Each row is a point on a tangle of strands that fork, close into loops and nearly touch. The rows are in no order.
Points whose rows are less than 79 apart are linked; no others are. Some points are linked to none.
z_272: [-19   1  32 -22  10   7   0  -2   0 -14  46  16  39 -33 -25  -8   9  41
  -2 -16   1  34 -28  38   8]
z_104: [ 24  12  -5  53 -48  -4 -41   8  -1  21 -32  21 -14  22  39  37   6 -21
  12 -30   1 -23  49 -13  -9]
z_774: [ 29 -21  21 -19 -32 -37  -4   4   2   8 -28 -36 -15  35  -2  29 -43 -19
 -41  -8 -28  -2 -27  -9  -4]
z_682: [  8  28 -27 -19 -32   5 -18  40  15 -15  -5 -30  10   5  68 -41   1   8
 -32 -22  20   2 -34 -64  18]
z_585: [ 22   2  27  -6  17 -20  15  17  32   5  37 -22  28  17  17 -15   7  -6
  30  30  17  15 -22 -12  14]
z_992: [ -4  20   7 -11 -24 -49  25 -10 -12  19  20   3  34  33 -11  42 -44  15
   7 -50  -5 -19  -8  32  22]
z_135: [-33 -14  -5  12  23  16  13 -30  -2 -30  33  16   8 -29 -34   9  23  16
  24  29  -5  29  -5  43 -22]
z_547: [-13  41  -2  -4 -33   3 -19   3  -5 -33  30   4  24  -9  44 -33  19  25
 -19 -29  11  24 -16 -11  -9]
z_46: [-44  16 -12  18  12 -20  54 -37   6 -10  36 -16  -8  -4 -31  36   6  -5
  33 -16   0 -11   4  39   4]
z_233: [  3  -6 -19  -8  -4  52 -11  23 -31  -7 -51   3 -45 -45   5 -29   2   9
 -77 -37   2 -34   6 -35  18]
z_709: [  9  -3  20   0  18  19 -25  16  17 -24  44  23  47 -23  19 -39  32  29
  26  37  18  53 -19  -1  -8]
z_873: [  8  -9 -14  18  32 -11  37  -2 -20  37  -2  36  19  14 -49  44 -39   9
  40 -13   4 -39  33  39  39]
z_782: [  1  -3 -14   3  16  32 -42  11   5 -42  18  24  29 -26  30 -48  36  14
  16  59  20  52  -6 -21 -31]
z_49: [ 43 -11  12  24  25  -9  31  38  23  28   6 -12   8   3  25  -2  12 -16
  23  10  25 -26  10 -23  46]
z_244: [-29  29 -10  -6 -18 -32  30 -37   7 -15  15 -43 -23  16  14   1   4 -26
   3  -3  -3  -4  -8  -5 -25]
z_733: [-24  47 -20  11 -49 -33   5 -28  14 -25  20 -31  -9  28  49   1  10 -18
   0 -23  -3   6  -9 -21 -29]
z_266: [ 28 -26  14 -32  18 -22 -22  -4 -17  13 -18  14  28  33 -35   9 -49 -10
  10  41 -19  10 -13  18 -17]
z_513: [ -9  34  10   1 -47 -13  11  12  30 -15  52 -16  23  -2  43 -17  10  37
 -25 -68   1  20 -45 -21  34]
z_277: [ -7 -10   5   2   5  12 -16 -14 -32  -9  -6  34  13 -22 -23   1   3  11
   1  10 -16   9  13  40 -20]
z_998: [ 30   2  -3   7  17  38 -14  48 -18  10 -14  32  20 -47  31 -43  26  10
 -13  -7  32 -15  20 -31  35]
z_168: [-13  50 -19  -2 -56 -15 -31 -12 -11 -29  -1 -19  -7  18  57 -18   7 -13
 -19 -22   2   6   0 -28 -38]
z_624: [-11  32  29 -49   1 -14   9  -4 -47  19   8   9  28 -15 -16 -22 -17  11
 -12 -46   1 -25   0  37  11]
z_325: [ 14 -48  12 -29  31  24 -39  -9 -20  26 -69   3 -40  -3 -56   4 -19 -32
 -20  38 -36  -8  14  -6 -35]
z_504: [ 14 -40  11  -7 -14   1  -7   0 -18  10 -38  16 -11   1 -44  36 -43  13
 -51 -16 -44  -2  -8  26   7]
z_527: [  0 -34  -1  22  49  -9  47  -6  44 -14  38 -38 -14  19 -28  21   6 -19
  41  59   0  10 -14   7   8]
z_984: [ -1 -23  -5  30  -4  -4   2 -20  14  24 -30   8 -33  34 -31  56 -13 -10
  25  14 -24 -10  34  23 -11]
z_706: [  0  37  37 -44 -20 -15  10   8 -32  15  12  -9  16 -11   7 -26 -12  17
 -38 -67  -3 -24 -16  17  23]
z_159: [ 40 -20  26  12  23 -18  53  37  38  38  21 -24  10   4   3  11  -1   0
   9  -9  14 -21 -15 -12  66]
z_150: [ 17   5   4  26 -41 -14 -39  -7  -6  39 -49  14 -22  48  10  52 -14 -27
  17 -23 -15 -32  53   3 -21]
z_60: [ -5   7  11 -46  51 -11   7 -16 -35   8   3   3  24   5 -42 -23 -17 -18
  40  41   1 -13   4  32 -18]
z_832: [ 22  -9  21 -37  14 -35 -19  -5  -8   7  13  14  52  48 -25   5 -49   1
  30  39  -6  23 -26  19 -15]
z_596: [ 36  -9  42 -33  19  -9   3  28  25  11  23 -22  25   1  12 -38   2  -1
   7  25  15  16 -33 -21  21]
z_393: [-19  23  -3 -13  58  10  32 -19 -37   7   3  -4  -9 -26 -20 -34  24 -27
  44  24  19 -36  35  25  -9]
z_654: [ -4  -4  15 -32 -32 -10 -60 -26 -31 -15 -38  10  -6  27 -22  10 -37  -7
 -36   4 -44  21  -7  27 -62]
z_118: [ -3   1 -17  48  22   6  19 -13  -5  35 -25  22 -27  24 -26  42   0 -19
  62   4  -3 -41  65  36   3]
z_961: [ 30  22  20 -23 -27  -4 -22  42  43  -5  33 -18  32   9  58 -52   5  27
 -10 -12  19  32 -49 -49  23]
z_787: [  3   6 -34  27  14  16   1   8  21  -3 -17 -11 -27   0  32 -14  23 -30
  26  36  30 -14  23 -44  -5]
z_11: [  2  16 -32  11 -56  27 -62  19  -8 -24 -43   0 -22   2  44  -8   2   3
 -44 -36   9  -9  12 -47 -19]
z_702: [-36  37   8 -10  -2   4  -6 -25 -45 -15  30  33  37 -30 -13  -9  14  22
  14 -29   2   8  13  58 -19]
z_569: [ -8 -18  -2 -26 -22 -13 -36 -35 -26   3 -36  30   0  37 -51  34 -61   9
 -18   6 -43  14  -1  31 -41]
z_83: [  3  -4  27 -35  13 -14 -23  -8 -17  -6  17  16  49  11 -22 -12 -20  10
  17  25  -6  31 -24  33 -22]
z_481: [-39  19  14 -14   8   9   4 -22 -20 -27  45  17  26 -37 -13 -16  24  32
   4 -18   7  26 -14  37 -12]
z_304: [ 26 -24   0  -4   9  24 -20  38  25 -17   7   4  20 -17  29 -35  18  15
 -18  38  20  36 -29 -45  11]
z_264: [-15  24   9 -37  61 -11  38 -16 -29  14  15 -12  11  -1 -37 -22  -1 -23
  53  25  16 -34  14  33  -1]
z_516: [-13 -32 -25  -4 -20  31 -23   1  20 -46 -19 -18 -39 -11   6  -9   2  18
 -66  22 -12  40 -35 -39 -23]
z_211: [ 14 -14 -30  12 -11  17 -22  46  47 -28   8 -12  24  -1  54 -25  13  20
 -14  26  21  40 -37 -59  17]
z_510: [ 21   8  19 -38   3   3 -66  -2 -49  -1 -46   5   0  -1   1 -31 -10 -42
  -8  25 -10  -4  14  -8 -57]
z_875: [-45  25 -62  36 -35  35 -32 -13  10 -41  -7  22 -18 -20  37  -7  34  27
  -9  -8   5  20  25 -16 -29]
z_451: [ 40 -30  12   7   3  15 -30  23 -27  28 -52  26  -4 -12 -15  13 -15 -15
 -24  -4 -18 -24  25   3   8]
z_116: [ 25 -34   5  31   0  40 -54  12 -25  35 -65  49 -22 -16 -25  24   1 -11
 -12 -11 -22 -23  53   7  -8]
z_688: [-19  -1 -68  34  14  36 -18  15  43   2 -44 -17 -48  11  32  -5  29 -30
  36  34  44 -14  33 -65  -8]
z_970: [  1 -18 -51  26  -2  39 -12  38  25 -18 -24   7 -10 -27  35 -12  20  13
 -22  14  24   8  -1 -48  20]
z_628: [  7 -46  -4  39  23  26  16   3   7  -2   0  29  -6 -33 -25  23  17  16
   3  19  -8  10  15  24  18]
z_55: [ 11   9   4   0  40  14 -17  -2 -32   1  -4  23  18 -13  -3 -31  24 -28
  51  48  13 -10  34  16 -23]
z_194: [ 50 -44   4  32 -14  13 -39  34  13  15 -42  -1 -20   4  15  24  -3 -23
 -21   7   4  -8  12 -43   9]
z_439: [ 46   3  25 -15  19  22 -34  45 -36  23 -22  28  28 -32  23 -48  13 -10
 -10  -2  18 -22  20 -20  18]
z_305: [-13   8  -8  -1  42 -37  54 -16  16   3  38 -39  -2  50 -36  32 -26 -22
  63  27   4 -20   2  26   6]
z_236: [ -6 -34   1   1  11  20  12 -15  -5  17 -47  -5 -60 -14 -40  23  -5  -9
 -31   2 -27 -15  14   3  -5]
z_137: [ -7  34   3  27  -2   6   2  11  15  -4  59  26  46 -20  35 -22  41  23
  45 -15  32  12  12   7  19]
z_219: [-22  42  -7  12  15   8  35  10  28   0  62  -1  26 -29  29 -33  40  19
  41 -19  43  -1   2 -12  35]
z_232: [ -5   1 -28  43   2  40 -21   4   7  25 -52  13 -58  -1  13  10  28 -26
  17  -6  24 -30  63 -38  -5]
z_294: [-34 -16  -1 -19  20 -24  58 -37  22 -19  25 -53 -29   2 -39  22  -5  -7
  -5  19 -12  12 -37  15  -7]
z_340: [ -2 -24  19  13 -25 -11   5   2  24 -22  36   2  23   0   0  20  -2  33
 -25 -11 -17  43 -40  17   9]
z_358: [ 23 -17   8  45 -33 -15   2  14   9  10   4  20  16   7  14  42  -6  13
 -10 -30 -15  -2   6  18  25]
z_9: [ -4 -14  24 -30  10 -33  49  -4  15  14  26 -33  14  11 -35  24 -31  13
 -12 -21  -5   1 -40  19  31]
z_792: [-40  10  -6 -26  -6 -11  33 -30   9 -37  30 -45 -23 -12   0 -19   8   5
 -34   0  -3  25 -44 -10 -16]
z_320: [-18  30  -9  -3   8 -12  14 -21 -54  24  -8  38  18   1 -28  16 -21   0
  36 -28   2 -44  44  52   0]
z_894: [ -5 -15   3 -12 -20 -16  -4 -25 -15   8 -29   3 -20  23 -36  37 -39   1
 -23  -5 -37  -3   0  29 -20]
z_632: [ -4  -9  28 -17  -2 -14  47   6  15  11  30 -22   9 -17 -20  14 -10  27
 -31 -45  -6   1 -39  13  47]
z_404: [ 20  11  24 -35  -6 -11 -71  -5 -42 -12 -25  13  26  18   5 -27 -16 -27
   3  33 -13  18   0  10 -63]
z_424: [-25  25  -6 -19  11 -25  21 -31 -38  13  12  20  26  17 -42  26 -38   4
  34 -16  -1 -22  14  48  -3]
z_515: [ 30  18  35 -35  -6 -27 -22  17 -26  34   4  30  61  26  -3  -5 -40  11
  14 -22   2  -9  -1  25  16]
z_968: [ 32 -30  16   5 -30  -9 -13  12   1  11 -40 -16 -30  15  -3  32 -25 -13
 -49 -15 -25  -8  -7 -15   4]
z_438: [ 25   0 -17  37   9  -8  32  27  38  10  12 -21  -5  10  39  -1  17 -24
  20  11  25 -16   3 -46  37]
z_840: [  4  -7  -7  23  -6  24 -25   0 -18  -7 -16  29  -9 -25   8  -1  16  -1
  -6   8  -4   2  28   4 -16]
z_820: [ -1  51  32 -46   6 -17 -11   0 -43  19  16  17  46  -6   4 -39  -2   1
  26 -23  14 -18  13  33  -6]
z_767: [-16  34 -31  13   7  -4  22   4  31 -18  34 -18  14   4  47 -32  32 -10
  36  16  33   4  -4 -35   6]
z_801: [  1   1 -13  51  19   9   6  -7  -4  11  -2  25 -10   6  -4  19  21 -17
  59  19   8 -22  52  27  -4]
z_421: [ 33 -19  16  -2  28  19 -21  25 -51  35 -30  58  36 -31 -28 -10 -13   6
  -7 -10 -18 -25  28  31  19]
z_883: [-21  11  13 -36  18 -25  24 -26 -14  -8  20 -26   5   7 -20  -9  -7 -12
  10  15   0   2 -19  22 -17]
z_720: [ 41 -13  -1  -5   6   6  -1  53  35   7   0 -26  11   2  48 -29   9  -8
 -10  18  32   1 -28 -70  37]
z_251: [ -7 -12   4 -12 -13   5   1 -19 -12  21 -54 -23 -68   3 -21  21  -8 -19
 -45 -19 -24 -26  16 -10 -10]
z_399: [-31  12 -47  57 -16  41   0  -6  19  21 -45  14 -63  -4  23  18  34  -4
   5 -30  18 -27  57 -33   5]
z_700: [ -2  -2 -17  12  38  -8  36 -17 -21  33 -24  12 -19  17 -47  32 -25 -16
  42   2  -4 -47  41  37  12]
z_725: [ -6 -45  -2  19 -16   3  -1 -12  -2  -4 -10  27  -3  -2 -45  52 -27  32
 -28  -8 -40  20  -5  42   2]
z_457: [ -2 -34  -6  -1 -28   9 -15   1  31 -53   6 -27 -21   4  14  -2  -5  20
 -62  21 -19  59 -62 -33 -19]
z_747: [ 15 -12 -11  33 -37   7 -12  23  19 -19   4   3   3  -3  39   7   6  18
 -35 -12  -3  21 -18 -30  14]
z_139: [ 46  -6  37 -36  37  -9   2  32   3  24  -1 -20  21   6   8 -37   0 -25
  19  38  19 -12 -11 -21  16]
z_871: [-34  -5 -39  36 -26  45 -39 -20  17 -22 -22  24 -44  -8  12  13  32  16
 -13  10  -5  24  30 -20 -34]
z_257: [ 14   0   1  12 -11  -3 -36  -5   5 -21   2   0   6  11  24  -5  12 -19
  19  44   3  24   6 -12 -39]
z_338: [  0   0  -4  25  -5  28 -25  -4 -43  27 -48  49 -20 -24 -16  14   7  -5
  -2 -25 -16 -34  59  28  -7]
z_716: [-29  13   6 -20  30   8  -4 -21 -42  -8  30  43  48 -23 -48  -2  -2  23
  40   1   2  13   6  61 -13]
z_270: [ 21  28  26 -22  15  -5  11  21 -31  35  -1   8  22 -16  13 -33   7  -9
  10 -24  16 -38  19   6  29]
z_260: [ -4 -30 -19  28 -30  45 -81   8  17  15 -58  10 -53  18  16  25  22 -12
 -19 -14  11  -3  41 -62 -26]
z_918: [-12  26  12 -37  12 -42  29 -25   0  -4  20 -52  -9  24   4 -12  -6 -34
  16  22   4  -5 -20  -1 -23]
z_650: [-32  20 -53  38 -20  -5  20 -21  52 -18   4 -31 -38  22  39   9  21 -22
  21   9   8   1   4 -45  -8]
z_907: [ -6 -40  -2  36  29  29  36   9  17 -10  29  21   6 -49 -20  10  28  30
   0  10   5  16  -3  15  34]
z_497: [ 14  18  -3  20  -1 -18  16  13  34  -4  37 -17  19  16  46 -13  19 -13
  30  13  21   6 -10 -29  14]
z_80: [ 43 -25  20  -6  10  30 -40  44  -2  -9  -3  21  28 -25  24 -40  12  15
 -29  20   9  24 -14 -30  13]
z_842: [ 29 -40 -10  37 -20  34 -57  23  16  21 -59   8 -49   5  12  29  10 -22
 -17  -8  10 -13  33 -55  -2]
z_222: [ 37 -31  -3  47 -40   1 -31  25  27  -1 -20   2 -12  15  31  34  -1  -9
 -23  -5  -6   7   2 -34   6]
z_920: [ 38  14   4  40 -37 -19 -27  23  -3  12  -8  18  20  20  49  20   5 -17
  15 -19   4 -15  26  -6   5]
z_523: [  3  19  24 -24 -29 -30  23   0 -14  11   7 -24  -1   6   8   6 -20   4
 -38 -50 -13 -18 -22  11  16]
z_261: [-28 -10 -15  10  22 -13  46 -37  16   6  -1 -26 -48  22 -43  36  -5 -18
  28  19 -15 -17  15  25 -10]
z_10: [ -5  12  -4   4   4   8 -12 -13 -55  23 -30  50  11 -16 -28   9 -11  -2
  14 -20 -16 -33  48  50  -8]
z_543: [ -6 -11 -36  38  29  49 -25   5  15  17 -49   8 -54  -2  10  -5  35 -34
  38  33  36 -21  58 -47 -13]
z_71: [-32  -7 -15  17  39  -3  56 -25  36 -25  48 -37 -20  -5 -18   3  26 -14
  35  40  11  12 -14   1   1]
z_93: [ -7  11 -11  23  22  21 -18 -19 -24   2 -12  31  -8  -8  -9  -6  29 -23
  53  36   4 -12  51  26 -37]
z_695: [ -8  14 -19  31 -42   8  -9  10  16 -33  27  12  19 -11  44  -6  20  31
 -27 -31   1  26 -14 -12   8]
z_276: [-13 -23   5   9 -14  -9   5 -17   3 -21  18   8   6  -1 -26  33 -12  23
 -17  -1 -26  30 -22  39  -8]
z_586: [-21  18  30 -25  42   8  29   2   5  16  54  12  41 -35 -46  -2  11  30
  48 -16  24  -1  -9  39  34]
z_197: [ 26   3  13  -8 -10  -3   4  27  -7   7  -8 -11   0  -9  29 -16   4  -5
 -31 -18   9 -15 -10 -27  24]
z_754: [-34 -18  -9  30 -10   6   1 -34  10 -36  28  19   3 -13 -23  33  14  22
  10  15 -20  43  -6  43 -29]
z_30: [ 30   3  16 -16 -34 -28 -38   6 -35  15 -34  22  24  36   0  22 -49 -10
 -14 -18 -24 -11   4  18 -14]
z_997: [ -6  30   4  25 -36 -39  31  -5   1  14  29   2  25  14  17  37  -7   9
   5 -65  -4 -20   2  27  27]
z_897: [-16 -11   1 -21  13 -15  51 -19  14 -12  11 -49 -35  -9 -14  -7   1 -10
 -27  14  -2   3 -33 -12   3]
z_140: [  9  -5   9 -26  45 -42  53  -3  16  18  22 -41   2  42 -35  18 -32 -21
  38  26   5 -23 -11  12  18]
z_909: [-33  30 -10  -9  20 -27  48 -33 -16   5  28  -8   9  16 -39  32 -16  -8
  47 -15   7 -29  13  46   5]
z_607: [ 11 -32 -12  44 -10  -7  13  -7   9  27 -25  31 -11  24 -31  68 -26   9
  17 -10 -22 -15  31  33  16]
z_811: [ 12 -25   6   7  -1 -13  -8 -13  19  25 -41 -21 -44  43 -17  40 -16 -33
  13  25 -18 -13  21  -8 -21]
z_468: [ 23  23  29 -12 -35 -22   8  30  44   8  41 -29  23  13  47 -25   3  22
 -11 -40  10  16 -48 -35  40]
z_202: [ 23  -3   4  16   2  12 -53   0 -14  25 -49  10 -27  23   1  10   8 -48
  35  25   4 -24  54 -16 -37]
z_876: [-12  12 -30  15  25  28  -8  13  24 -33  34  15  29 -23  36 -46  46  13
  41  52  37  34   2 -23  -8]
z_800: [-30  26 -39  -4  21  21  16   9  18 -24  27  -6  13 -27  36 -48  37  12
  19  24  36  15  -7 -32   5]
z_349: [ 42  21  36 -24   3   3 -17  40 -37  36 -15  19  30 -20  24 -38   0  -2
 -16 -35   9 -35  15  -4  32]
z_500: [  7  -4   1  20   3   1 -24 -14  17  30 -40 -19 -51  50   1  30   8 -50
  38  25   0 -21  47 -23 -32]
z_62: [ 15   6  27   8   9  12 -13  25  24  -4  51  25  51 -23  17 -29  28  35
  31   5  21  33  -7   7  21]
z_471: [-14  -6 -10  -4 -25 -15   1 -12  38 -46  26 -40  -9  17  27 -10   2   4
 -30  21  -9  54 -59 -28 -22]
z_635: [ -5   5  47 -26 -15  -2 -15  11  23 -18  51   5  40 -15  -8 -17  -2  52
 -16 -33  -2  51 -53  26  12]
z_149: [  4 -20  28 -13   7  -2  36  19  39   2  42 -23   8 -19  -7  -8   6  29
 -20 -10   5  23 -49  -8  45]
z_644: [ -2  -6   3  29  21  20  -3   2  -8  -9  34  43  37 -33  -8  -1  32  20
  41  21  11  18  19  36   2]
z_866: [ 14 -28  11 -30  25  17 -37  -9 -18  13 -56 -16 -42  -5 -28 -13  -4 -43
 -13  44 -13  -7  13 -23 -39]
z_539: [-34  23 -22   7 -11  11  45 -23 -17   2 -18 -16 -58 -32   1  -1  12  -1
 -35 -47   1 -37  18  -1  10]
z_259: [-34  31 -30 -11  -1 -21  49 -15  37 -24  37 -56 -12   7  33 -26  19 -13
   6   4  17   9 -37 -43   7]
z_626: [-38  -4 -10  -5   9 -26  51 -47  27  -9   9 -53 -51  24 -33  32  -6 -21
  11  17 -19  -1  -7  12 -21]
z_380: [-47  26 -55  38 -33   7  12 -29  43   3 -24 -26 -66  27  31  24  25 -17
   4 -26   0 -12  25 -47  -7]
z_705: [ 18   6  13 -47  -6  32 -37  37 -26 -27 -19  -8   5 -21  24 -65   0  20
 -71 -15   5   4 -37 -41   2]
z_310: [ 22  -6  30   1 -25 -22 -10  15  13  -1  27   7  40  14  16   9 -11  22
  -9 -18 -11  26 -28  15  11]
z_982: [-19  24  -5 -24  33   2  35 -22 -29   6 -11 -23 -35 -20 -10 -26  14 -31
   6  10  14 -36  21   3  -8]
z_582: [  9  26  -6 -45 -11  22 -15  44  -8 -11 -12 -21   5 -17  47 -66   3  18
 -48 -25  26  -9 -34 -55  23]
z_698: [ 15  13  24 -24 -30 -41  -6   4 -16  17  11  15  50  39  -3  21 -48  21
  -6 -38 -10  -1 -15  30  15]
z_201: [ 12 -54   5   5  26  31   1   3 -24  28 -56  23 -34 -33 -57  17 -16   3
 -43  -2 -38 -18  16  18  11]
z_507: [ 27 -38   8 -28  29   0 -30  -4 -25  27 -52  14  -4  13 -49   8 -41 -24
  -1  39 -29  -8   8   7 -24]
z_488: [-37  16 -56  16 -12 -10  35 -19  53 -33  17 -47 -26  13  36 -10  18 -16
   4  16   9  16 -26 -50  -5]
z_651: [-37  29 -48  23 -28  18  18 -11  -1 -12 -14  -4 -40 -24  27  -5  20   8
 -29 -42   6 -18  17 -21   5]
z_291: [-41  40 -50  35 -32  29  -6 -13 -11 -23  -8  25 -23 -32  34 -10  33  19
 -11 -37  11  -7  36  -5 -11]
z_111: [  0 -12   7  14   7   3   6   0  12 -18  28   5  16 -16   5  -6  19  11
   7  21   3  25 -14   6   0]
z_812: [-18   5   3 -15 -22   3 -12 -26 -34  -1 -30   9 -29  -6 -23  12 -13   0
 -37 -25 -33 -10  13  29 -26]
z_748: [ -1 -24 -20  32  10  -7  20 -16 -12  24  -9  49  12  22 -52  61 -40  19
  33  -7 -13 -19  29  44  21]
z_228: [-12  22  -6   6 -20 -49  41 -25   6  20   0 -35 -23  38  -4  39 -24 -22
  13 -29 -11 -34   8  15   0]
z_895: [ 37   4   8  10 -42 -20 -55   7 -31  31 -53  25   7  38   8  37 -35 -25
   0 -25 -17 -31  38   8 -16]
z_191: [-10  38 -36   8 -54   9 -46   9  -3 -38 -10  -3   3   6  61 -21   9   9
 -32 -30   8   9  -4 -39 -21]
z_490: [-14  -3  -8   1   5  16  14  -1   3 -22  15  -3  -6 -35   6 -20  20  15
 -25   6   5  16 -14  -7   4]
z_969: [ 28  -2  31 -19  32 -31  45  25  15  43  18 -22  21  18 -15   5 -22  -3
  25  -7  13 -31  -8   5  49]
z_995: [ 14  -6  11  -2 -41 -15 -17  -8 -12  28 -54 -14 -44  28  -4  37 -26 -20
 -37 -36 -26 -29  17  -4 -11]
z_676: [-11 -22 -11  18  37 -17  35 -20  24  -2  20 -17 -12  35 -40  39 -12 -17
  52  44  -7  -4   8  31  -3]
z_815: [ 42  -8  27 -37   7  34 -46  49 -19  -5 -16  12  25 -30  23 -64   6  11
 -46   1  11   9 -21 -38  13]
z_794: [-16   0 -12  17  39  10  31  -4  36 -27  58 -15  12 -11   6 -19  37  -1
  46  51  28  25 -13  -8   3]
z_491: [-28  18  -6 -15   6 -10  48 -27 -21   6  -9 -29 -41 -18 -16  -2   4 -15
 -18 -24  -3 -35   8   8   1]
z_775: [  3   0  13 -42  19  -5 -29 -23 -36   6 -42 -11 -20   8 -23 -19 -15 -43
   3  42 -15 -10  13   2 -54]
z_908: [-29  12 -27 -13 -16  27  -8   0  -8 -45   4  -3 -11 -30  22 -35  14  29
 -53 -10   3  22 -23 -19 -12]
z_671: [-22 -30 -30  16 -19  36  -8  -8  27 -27 -25  -8 -55 -14  -1   9  14  15
 -48  13 -13  22 -11 -34 -13]
z_890: [ -9 -20  19 -25  24 -24  21 -16  15 -12  32 -23  18  14 -32   9 -18   2
  18  32  -6  27 -38  24  -7]
z_342: [ -9 -56  -8  48  15  31  15 -13  12   5 -20  28 -35 -23 -44  46   9  18
  -2  13 -27  11  20  32   7]
z_707: [  8   4  16 -19 -36 -22 -42 -13 -25 -15 -17   5  11  28   4   8 -27  -6
 -22  -5 -29  17  -9  23 -42]
z_167: [ -4 -24  -4  -1  17 -14  55  -4  45 -14  26 -52 -24   0  -1   0   7  -7
 -15  23   1  14 -43 -31  19]
z_90: [  0 -13  23 -50  42 -33  13 -12   9  -1  33 -10  40  40 -49   6 -45   4
  38  45   3  24 -40  22  -5]
z_350: [ 22  -3 -20  14 -41  16 -32  41  11 -22 -13  -7   3   2  51 -10   0  14
 -49 -23   8   7 -22 -53  15]
z_247: [ -1   9 -20  17 -27  25 -34   4 -12  -5 -39  10 -35 -13  24  -2  15  -6
 -26 -19   4 -14  30 -26 -17]
z_604: [ -3 -27   2   7  -5 -23  26 -12  48 -26  32 -44 -12  16   3  12   3  -3
 -11  34 -12  43 -52 -17  -6]
z_237: [  3 -35  21   4  22  27  34  26  26  -1  34   9  10 -50 -16 -12  21  43
 -28  -9   8  22 -29   1  54]
z_100: [ 27  12  18  18 -20 -14 -17  20   0   4  19  18  41   9  37  -1   8   3
  17  -6   7   8   6   6   5]
z_234: [-31  27 -48  31 -31  18   1 -12  14   9 -38 -10 -63   1  30  10  21 -12
 -16 -37   9 -27  32 -41  -2]
z_773: [  6   8  22 -47   7 -18 -42 -15 -38  -7  -6  14  40  19 -13 -26 -22 -12
  11  33 -13  23 -13  28 -47]
z_659: [-22  25   4 -17 -16  16 -11 -19 -61  -5 -26  25 -16 -34 -17 -15   0   6
 -46 -48 -23 -28  27  37 -16]
z_106: [ -5  -4  -9  36   4   2   3  -3  30 -28  50  10  29  -6  17  -1  32  13
  37  33  12  38  -8   4  -4]
z_877: [ -3  26  31 -16 -26   5 -28  10  -1 -24  40  14  40 -15  22 -35  12  42
 -23 -34   1  35 -29  12  -1]
z_327: [  5 -18   3 -23  -2   3 -41 -17 -50   7 -40  46  18   5 -49  10 -48   7
 -24   2 -41   2   5  38 -27]
z_674: [ 14 -22   7 -17  21  11 -24   3 -53  25 -29  62  38 -16 -51   0 -42  18
 -14  -6 -28 -11  13  41   6]
z_912: [-37  -4 -19  30  28   7  34 -33   5 -19  37   4  -8 -11 -39  27  23  -1
  52  19   1   3  15  45 -10]
z_823: [ -7  -9  16 -15   7   2  29   2 -12   0  10  -5  -3 -33 -14  -7   3  19
 -35 -24  -5  -3 -20  12  22]
z_102: [ 40 -15  33 -38  46 -22  28  25  -2  38  -6 -19  17  17 -20 -11 -29 -20
  17  22   6 -27  -6  -1  31]
z_508: [  9  -5  14 -23 -23 -37  25  -3 -15  20 -16 -23  -5  24 -15  30 -46   0
 -35 -36 -22 -20 -17  15  14]
z_127: [ 19  36  43 -44   9 -23 -12  15 -14  32  23  14  57  10  -1 -29 -13   9
  39 -15  18 -11   1  25  15]
z_701: [-10 -44 -16  41  -5  39   2  -6  23  -5 -24  17 -51 -24 -14  28  20  14
 -27   9 -17  15  15  -6   0]
z_554: [ 18   6  21 -26  53   3 -17   5 -30  12  12  25  45   2 -21 -33   4 -18
  62  52  11  -4  17  29 -15]
z_578: [-43  17 -12 -25 -25   7  13 -28 -10 -47  10 -29 -28 -21   4 -25   5  19
 -62 -25 -13  21 -35  -6 -21]
z_959: [-13  -6  17 -24  35   0   1 -11 -13  -6  33  26  49  -5 -45   1  -9  18
  41  23   6  23 -12  46  -6]
z_92: [ -7  23   7  20 -39 -18  29   8  13   2  37  -8  17  -7  31  10   8  24
 -20 -70  -2  -5 -17   2  39]
z_957: [  7 -34   1 -20  22 -25  36 -13   0  17 -11 -14 -10  25 -51  37 -47  -3
  -6  16 -19 -10 -15  17  11]
z_174: [ 17   8  -7   4  22  27  -6  38  10   0  11  18  25 -30  39 -48  32  11
  14  19  39   2   6 -33  27]
z_933: [ 20   2   4   7 -28  -6 -26  27  41 -28  35  -4  36  16  56 -24  12  21
  -8  12  12  52 -42 -40   2]
z_125: [-15  32  -8 -11 -16 -37  44 -19  23 -10  27 -61 -15  19  29 -10   2 -24
  -7 -14   6  -5 -31 -30   3]
z_129: [ 10  35   8 -14  19   7   8  20 -15  12  10   2  16 -23  34 -51  28  -8
  18   1  37 -21  15 -17  16]
z_620: [-12 -10  11 -26  26 -44  62 -17  24   5  27 -52  -5  27 -37  31 -30  -9
   9   6  -5  -5 -36  12  16]

A fork is a point with three links, a tip a point with one. Leave the first point through the second and follow the links. Name the first fork or tip that comes.
z_83; z_959 | z_747
z_100; z_920 | z_569
z_491; z_982 | z_202
z_80; z_304 | z_201
z_46; z_909 | z_451
z_219; z_137 | z_497
z_167; z_604 | z_632
z_266; z_507 | z_83
z_907; z_628 | z_897
z_451; z_116 | z_276

How many points has the smallest loop of links through each point below? Write none if it is on no loop.
z_626 | 7
z_104 | 15
z_792 | 10
z_497 | 9

Name the points in between on the shortest way along the links from the first point to the second, in order.
z_883; z_702 | z_890 > z_90 > z_832 > z_83 > z_959 > z_716
z_513; z_90 | z_468 > z_961 > z_933 > z_211 > z_304 > z_80 > z_815 > z_705 > z_582 > z_682 > z_350 > z_747 > z_695 > z_547 > z_877 > z_635 > z_272 > z_481 > z_702 > z_716 > z_959 > z_83 > z_832
z_159; z_137 | z_49 > z_438 > z_497 > z_767 > z_800 > z_876 > z_782 > z_709 > z_62
z_674; z_338 | z_327 > z_569 > z_894 > z_504 > z_725 > z_276 > z_754 > z_135 > z_912 > z_46 > z_909 > z_424 > z_320 > z_10
z_237; z_167 | z_149 > z_632 > z_9 > z_620 > z_294 > z_897
